A landscape with many valleys, sampled at points; each row gives a point and its height.
A ball rolls from a point to the lowest of its 5 nearest points, and stops where none of them is lower. Distance is the straight distance between rows; heights are no part of it.
dem: [124 121 121 160  57 114  88 105 130  93 192  68]  height 6.5
vup: [130 125 139 111 162 131 171 138 111 154  99 157]  height 37.9
rato: [110 130 156 104 179 129 203 123 120 139 102 156]  height 38.6
datu: [161 124  90 138  95 125  73 152 117 140 110 138]  height 37.5
dag: [ 82 125 155 137 174 133 180 102 156 136 100 132]  height 66.0
bogom: [158 131 105 116 142 129  92 141 123 144  90 161]  height 42.0
bagi: [127 109 117 152  78 123 121 141 106 147 138 113]  height 43.5
Meni: [126 124 125 140 146 134 125 131 136 142 104 138]  height 20.7
ver: [173 139 140  64 157 130 172 165  66 158 117 180]  height 49.8
marit: [128 114 115 155  94 127 100 133 129 136 137 109]  height 41.2
kuz: [122 135 118 155  95 122  76 108 179  79 191  73]  height 10.2
Sidok: [133 153 144  58 192 134 152 114 122 113  71 183]  height 31.2
Tezi: [129 145 156  70 183 130 207 135  96 138 107 173]  height 28.4
Ninup: [160 131 142  80 153 124 194 166  69 162 123 172]  height 61.1
vuda: [ 84 108 152 160 141 130 175 114 142 143 131 106]  height 64.4
Bof: [105 110 138 168  94 130 127 119 138 127 156  85]  height 57.2
Suni: [142 138 102 135 143 137  74 134 151 129  94 149]  height 46.0
ramid: [140 131  99 154  79 129  60 129 142 112 156  97]  height 36.7
voru: [105 107 134 165  56 119 142 122  93 133 170  78]  height 58.4
madid: [ 92 126 142 165 125 133 118  99 186 102 168  75]  height 6.8
lafik: [139 127 104 159  55 119  72 122 124 106 170  83]  height 12.0
garo: [109 117 138 141 148 130 150 123 138 140 111 127]  height 34.1
tal: [125 142 149  83 183 127 171 120 119 128  86 174]  height 30.2
bogi: [149 111 105 141  83 122 100 150  99 149 126 132]  height 4.5
nuzi: [130 131 113 142 136 140  91 132 150 134 109 133]  height 34.2
zosot: [116 109 122 164  51 122 116 121 102 124 168  84]  height 45.7
Bam: [107 142 130 157 127 133  86 103 207  82 184  74]  height 48.0
Gadu: [122 112 132 148 124 124 144 134 122 149 119 124]  height 37.2
fesub: [ 98 120 143 161 137 137 131 113 162 129 136  95]  height 72.6
virez: [128 152 121 148 112 118  67 109 209  64 204  74]  height 32.0
mebit: [ 95 132 132 144 166 136 130 101 176 122 110 124]  height 62.7
ret: [111 103 136 148 119 123 170 142 109 159 130 128]  height 52.2
zuser: [142 141 107 155  72 113  64 109 161  73 201  74]  height 28.1
Vizu: [122 143 115 150 114 134  70 115 189  94 165  91]  height 32.1
numur: [113 132 125 156 127 140  93 112 179 110 146  96]  height 49.2
Gaf: [113 147 140  87 192 133 152 102 148 113  69 174]  height 35.1
bivul: [ 90 106 145 170 110 129 159 120 131 137 151  88]  height 68.1
neros: [137 123 121 120 157 130 123 134 129 143  93 153]  height 5.6
seze: [155 110 122 113 120 118 156 162  77 163 117 157]  height 55.3
vuro: [134 118 144 104 149 125 194 153  86 160 118 162]  height 50.5
Bod: [149 140 137  83 172 128 149 138 104 141  90 176]  height 29.6
femen: [116 141 114 145 150 141  91 120 178 121 116 126]  height 45.4
Vom: [142 114 122 124 128 125 133 149 102 157 107 148]  height 36.8
Duki: [157 153 152  52 176 138 178 149  83 140 104 182]  height 27.0
vufo: [168 119 112 110 126 123 110 160  89 155 101 163]  height 56.6
fiza: [128 124 111 159  79 127  84 121 141 106 163  86]  height 32.2
lapan: [128 160 157  44 198 137 187 124 101 113  88 182]  height 24.5
duz: [145 136 133  89 178 129 132 130 119 135  80 175]  height 23.8
sal: [134 113 133 125 131 119 166 147  99 158 117 149]  height 50.3
sumev: [143 161 161  35 186 145 206 142  79 122 112 181]  height 2.7
sop: [135 147 116  98 182 132 101 114 153 115  70 177]  height 38.4
munug: [102 101 138 169  79 122 152 127 109 140 159  86]  height 63.3
nadef: [155 123  92 153  65 128  66 141 115 126 137 114]  height 41.5
doz: [141 137 102 151  36 103  72 102 110  80 202  74]  height 33.3

Call two points neighbours if one is among the 5 nearest of the other. Go from one point of each pair to the other, from neighbour to neighbour, staying as low as possible. Name the highest point that can't be avoided.
bogi / madid -> marit
neros / sumev -> Bod
kuz / dem -> zuser
bogi / neros -> Vom

For each start below, name the point where the ball stops.
fesub -> madid
rato -> sumev
Bof -> bogi
vup -> neros
voru -> bogi
Sidok -> neros
ver -> sumev
vuda -> neros
seze -> neros
Ninup -> sumev
ramid -> dem
munug -> bogi
